Each row is a point on a landscape with many peaks, with its height.
From any point a climber steps to the highest of the 2 points nearest to it. It stops when none of these is higher. Distance is the straight distance between rows; heights are no part of it.
vedig: [134  54 133 105 140 146  89 132 163 148 130 106 151 109  96 154 140 126
 166 127 103]  (h 140)
lozaz: [123 209 101  94 108 156 157 153 127 121 143 158 119 148 161 123 118 160
  88 134 130]  (h 339)
tobab: [149 132  62  68 145 181 141  85 153  96 106 111 103 120 107 123 119 163
 117 165  79]  (h 157)
gizek: [114  79 160 112  98 166  80 152 140 183 182  97 113 140 127 105 147 101
 131  76 150]  (h 490)
Nifa: [139 195  53  87 108 147 150 129 155  78  97 160 113 120 126 124 138 160
 144 151  88]  (h 57)
Melag: [ 75 149  77 190 106  86 184 142 150 113  86 152 127 121 134 138 140  89
 163 171 101]  (h 369)
dipo: [177 167 164 154 123 108 136 173  99 135 144 135 148  69 125 124 147 141
 141  82 135]  (h 416)
tob: [136 133  90 135 116 130 107 136 163  83  95 179 140 134 109 120 130 115
 157 143 114]  (h 338)
gemed: [143 180  56  87 128 162 134 154 137  84 121 133 128  78 115 137 156 161
 167 138  63]  (h 43)
seb: [140 105 119  67 124 147 120 113 195 104  80 154 152 121 110 160 155 148
 169 146  88]  (h 385)
nudu: [124  68 132 117 155 128  88  97 108 140 131  80 114 123 103 135  97 127
 145 134 145]  (h 530)
vedin: [180 163 166 136  97 144  89 149 147 140 115 170 151 101 113 116 170 154
  98  73 153]  (h 517)
Kem: [173 137 161 155 144  48 117 140  80 106 137 139 166  92 145 112 113  96
 146  87 156]  (h 320)
zedi: [141  91  72 117 148 172 108 119 153  99 110 108 142 116  81 153 153 154
 119 169 112]  (h 129)
vopod: [146 126 143 177 130  79  93 127  99 102 137 156 150 132 126 102  97  99
 142 107 161]  (h 335)
tos: [ 94 171 137 109 121 116 161 138 119 149 159 144 106 141 182 118 109  97
 151 123 119]  (h 449)
bodu: [126 112 154  89 150 122 155  77 166 117  70 144 129 147 129 164 124 153
 117 161 121]  (h 286)
limu: [122 128 232 152 137  76 166  94 119 173  75 144 105 131 146 146 140 129
  93  99 141]  (h 503)
duka: [141 136  93 138 166  85 124 122  87  96 145 106 137  73 149 106 125  80
 165 129 109]  (h 323)
Bab: [115 175 121 124 100 103 172 159 173 115 100 148 131 147 143 167 167 150
 156 153 107]  (h 114)
Pudo: [118 118  85 127  89 125  69 108 146  97 132 182 148 148 135  79 108  69
 178 114 113]  (h 361)
ren: [ 66 147  89 197 120 107 167 142 117 121 121 158 105 152 159  95 101  50
 148 166 118]  (h 401)
tefad: [107 107 165 170 117 165 165 123 141 147 157 143 135 193 135 120 163 123
  62 145 167]  (h 516)
Disud: [ 94  75 174 121 128 165 144  80 145 160 156 136 116 199 143 113 164 126
  58 133 159]  (h 547)
munar: [126  97  99  98 136 147 116  86 162 121 102 132 122 126 112 121 109 111
 159 153  91]  (h 158)
fugi: [158 161 129 150 127 137 129 131 112  93 114 154 137 166 117 126 112 164
  57 141 163]  (h 347)
zavi: [100 155  94 165  99  59 165 143 135 110  98 138 152 106 150 154 162  93
 206 145  86]  (h 346)
kobim: [ 93 156 116 164 127 110 144 139  97 136 163 146 107 148 170 100  91  70
 139 143 136]  (h 419)
Kigug: [122  95 215 144 130 104 106 101 108 178 136 128 117 136 149 111 117  99
 113  80 142]  (h 627)
vuki: [115  95 120 137 175 137 128 122  91 159 151  55  99 104 114 144 101 129
 125 154 128]  (h 557)
gos: [129  64 129 108 144 187 144 124 114 154 160  54 131 128  93 163 155 170
  86 150 144]  (h 514)
vulo: [140 195 136 118 132 139 135 135  68 157 161 108 107 137 154 105  79 169
  49 119 149]  (h 565)
sesi: [152 169 167 122 158  90 164 128  82 142 150 114 119  93 154 131 103 140
 130 109 136]  (h 392)
numok: [165 114  88  62 147 181 104 112 153 105 120 106 128 105  97 153 138 174
 135 151  90]  (h 142)
nubom: [ 95 150 138 104 145 133 183 133 130 162 137 115  95 135 164 146 112 114
 135 159 111]  (h 494)
tem: [ 94  61 143 115 123 200 146  90 140 155 176  98 132 188 113 131 163 149
  85 154 164]  (h 579)
Megok: [133 104 185 157 123 135 114 130 130 167 142 119 112 148 121 114 139 115
  81 104 164]  (h 585)
Zuret: [123 154 103 125 136  90 149 159 105 110 147 128 142  83 158 124 146  86
 191 125  98]  (h 304)
genel: [139  87 148  88 164 164 151 120 152 162 136  87 128 117 116 169 139 161
 110 154 116]  (h 558)
Vumib: [151 106 181 190 161  41 137 119  75 118 107 132 159 103 132 133  97  94
 141 117 154]  (h 302)
vero: [161 112 175 155  83 133  63 139 170 128 113 184 156 136 103 102 176 123
 100  74 165]  (h 559)
Rera: [156 123 117 119 132 143 158 164 171  99  91 148 167 112  94 179 177 177
 136 153 112]  (h 156)
Bivi: [169 105 171 115 115 124  53 102 164 118 103 166 152 135  97 110 140 158
 107  74 156]  (h 593)
Kolu: [108 108  71 179 104 159  69 199 115  88 155 125 146 146  91 113 153 118
 117 118 153]  (h 634)
famu: [111 128 133 191 121 151 158 174 116 144 162 127 124 173 135 121 134 114
  69 147 161]  (h 491)
Rilad: [104 156 102 110 124 105 191  72 139 119  78 128  95 135 149 116  95 114
 159 160  90]  (h 192)
ran: [133 181  92 144 121 140 135 154 116  90 124 164 122 147 133 122 114 142
  95 154 134]  (h 374)
digu: [115 188  64 154 118 135 114 145  98  99 152 157 115 134 148  86  99 111
 121 139 131]  (h 395)
Sedep: [116 169 116 190 125 127 123 188  47 139 184 101 111 129 131 103 101 128
  77 118 150]  (h 455)
bup: [154  65 186 113 160 116 132 110 158 156  89 108 156  87  93 182 131 156
 135 129 112]  (h 205)
lada: [137 120  51 135 106 137  67 111 157  69 112 166 137 132  97  80 119 106
 163 125 107]  (h 351)
kef: [ 90 116  60 158 100 147 101 122 146 109 141 147 105 169 130  69 104  61
 142 145 121]  (h 372)
kovul: [120 115 107 130 144 151 110 150 108 141 172  92 110 118 124 130 118 121
 138 133 119]  (h 590)
Daso: [174  93 156 109 147 138 135 148 172 129  90 125 167  84  79 182 167 181
 143 126 109]  (h 179)
Liso: [147  96 171 129 173  70 138  72 101 125  80 119 146  93 126 158  91 122
 160 138 122]  (h 261)
puved: [133  67 126 147 125 173 120 164 108 141 150  66 137 125  78 144 164 155
  90 125 164]  (h 492)
Sabe: [117 157 154 138 140 135 135 117  73 164 169  95  80 166 157 103  71 137
  50 122 176]  (h 628)
mas: [117 118 165 133 144 135 154 141 134 164 142 117 115 145 140 136 121 119
 107 133 132]  (h 545)
lop: [154 196  81  84 132 120 138 163 109  95 146 127 147  57 141 144 154 161
 185 114  83]  (h 23)
nuva: [ 81 126  81 218 126  92 140 144 128  96 102 163 143 118 127 106 123  61
 165 152 108]  (h 386)
dem: [121  89 138 123 110 172 116 169 161 156 171 117 135 149 126 127 159 116
 120 118 130]  (h 471)
vevak: [117  93 150  78 124 176  97 127 126 179 182  72  97 141 133 114 127 135
 110  90 149]  (h 515)
latu: [121 106 103 144 114 145  73 164 110 122 161 117 126 142 104 110 121 119
 133 106 159]  (h 616)
gotur: [100 102 136  95 138 113 179  50 155 143  52 123 111 126 140 163  97 121
 134 169  98]  (h 253)
vuvi: [154 102 138 170 180  51 121  74  79  94  88 117 147  90 117 126  86 100
 147 145 141]  (h 284)
mip: [130 145  93  81 139 147 148  71 152 108  99 134  94 137 132 108  94 131
 133 158  94]  (h 172)
Mab: [110 127 136 146 105  66 160 152 112 128 121 137 161 109 169 154 146  72
 202 119 100]  (h 325)
lim: [138 146 137 135 151 118 152 111 138 100  86 150 123 150 123 146 107 150
 100 161 142]  (h 318)
gaguz: [108 200 105  88  82 105 148 120 182 102  96 168 119 166 159 144 154 146
 158 144 101]  (h 95)
safub: [103 101 215 129 130  86 144  84 115 161  96 150 120 144 166 147 115 109
 130  87 118]  (h 569)
feleg: [164 182 167 125 100 105 115 147 128 145 128 169 157  91 146 106 152 145
 141  58 147]  (h 461)
tev: [125 226  71  83  89 121 136 117 154  96 107 178 125 135 160 111 122 156
 157 126 115]  (h 75)
bet: [144  71 144 111 119 138  58 104 144 113 116 123 136 156  91 119 119 145
 118 102 172]  (h 560)
sazig: [121  58  82 118 128 152  77 110 168 117 109 119 142 117  85 129 134 109
 169 146 103]  (h 149)
kedub: [131 135 167  97 128 139 105 117 120 183 173 114 111 125 154 103 116 135
 110  81 140]  (h 474)
gur: [129 132  99 164 116  93  90 103 115  84 117 175 140 141 130  86  95  76
 155 129 140]  (h 348)
dovap: [136 125 151 103 113 147 108 156 163 144 147 152 141 127 129 123 145 130
 141  92 116]  (h 447)
Tafef: [134  65 132 137 121 170  90 182 107 160 163  61 124  97  79 136 161 136
 135  89 150]  (h 476)
Tori: [135 163 134  88 133 163 135 140 105 160 175 104 105 134 151 123 108 161
  83 115 128]  (h 500)
Buzo: [138 112 139  70 112 149 116 155 188 128 122 153 155 112 120 154 166 141
 182 108  85]  (h 415)
Mono: [114 109 149 112 125 166 116 103  88 150 159  79  87 178 130 108 105 148
  50 112 195]  (h 582)
lelo: [ 90 150  46 179 112 155 117 140 117  99 148 139  93 167 134  81 104  84
 102 161 135]  (h 381)
zomit: [134 144 131  98 109 118 126 127 185  88  77 181 150 149 119 150 151 154
 151 131 120]  (h 355)
kemas: [ 86 158 139  99 120  92 191  73 148 145  73 118  99 154 171 165 117 131
 144 169  97]  (h 219)
loso: [122  38 165 135 140 120  83  90 134 142 105  96 133 151  96 142 102 124
 119 123 165]  (h 537)
gul: [152 200 134 163 111 126 121 186  42 159 180 103 130  89 131  96 117 151
  75 100 141]  (h 426)
tekon: [145 175 116 100 121  92 149 141 136 106 106 134 139  92 133 161 152 156
 194 130  93]  (h 1)
nidiv: [ 95 104 139  99 109 178 108 124 130 169 187  99  95 182 150 100 134 127
  74 103 168]  (h 548)
Keber: [150 166 113 122 183  84 149 124  55 117 161  89 118  73 164 119 103 110
 138 131 126]  (h 350)
kofeg: [114  72 155  84 149 191 158  76 162 153 155 107 138 159 123 155 165 166
  94 159 127]  (h 619)
Keve: [127 152  93 138 110  99 170 152 185  96  68 146 154 117 108 188 175 164
 157 177 104]  (h 134)
dipu: [172 104 184 111 164  89 122  99 127 118  87 125 159  86 103 162 118 158
 161 112 115]  (h 232)
Fipip: [158 154 139 159 122 129 111 177  73 153 184  99 129  88 121 112 132 133
 121  86 139]  (h 397)
Vab: [141 155 210 148 145  86 174 127 110 165 114 121 114 111 143 139 121 138
 117 105 144]  (h 443)
Rimek: [ 96 140 103 203 142 131 130 173  79 131 164 108 101 155 133 116 102 107
  82 155 157]  (h 473)

Where does a climber stop that starts at each point below?
Mab => Kigug
Keve => Pudo
tob => Sabe
Rilad => digu
Fipip => kofeg
duka => Kigug
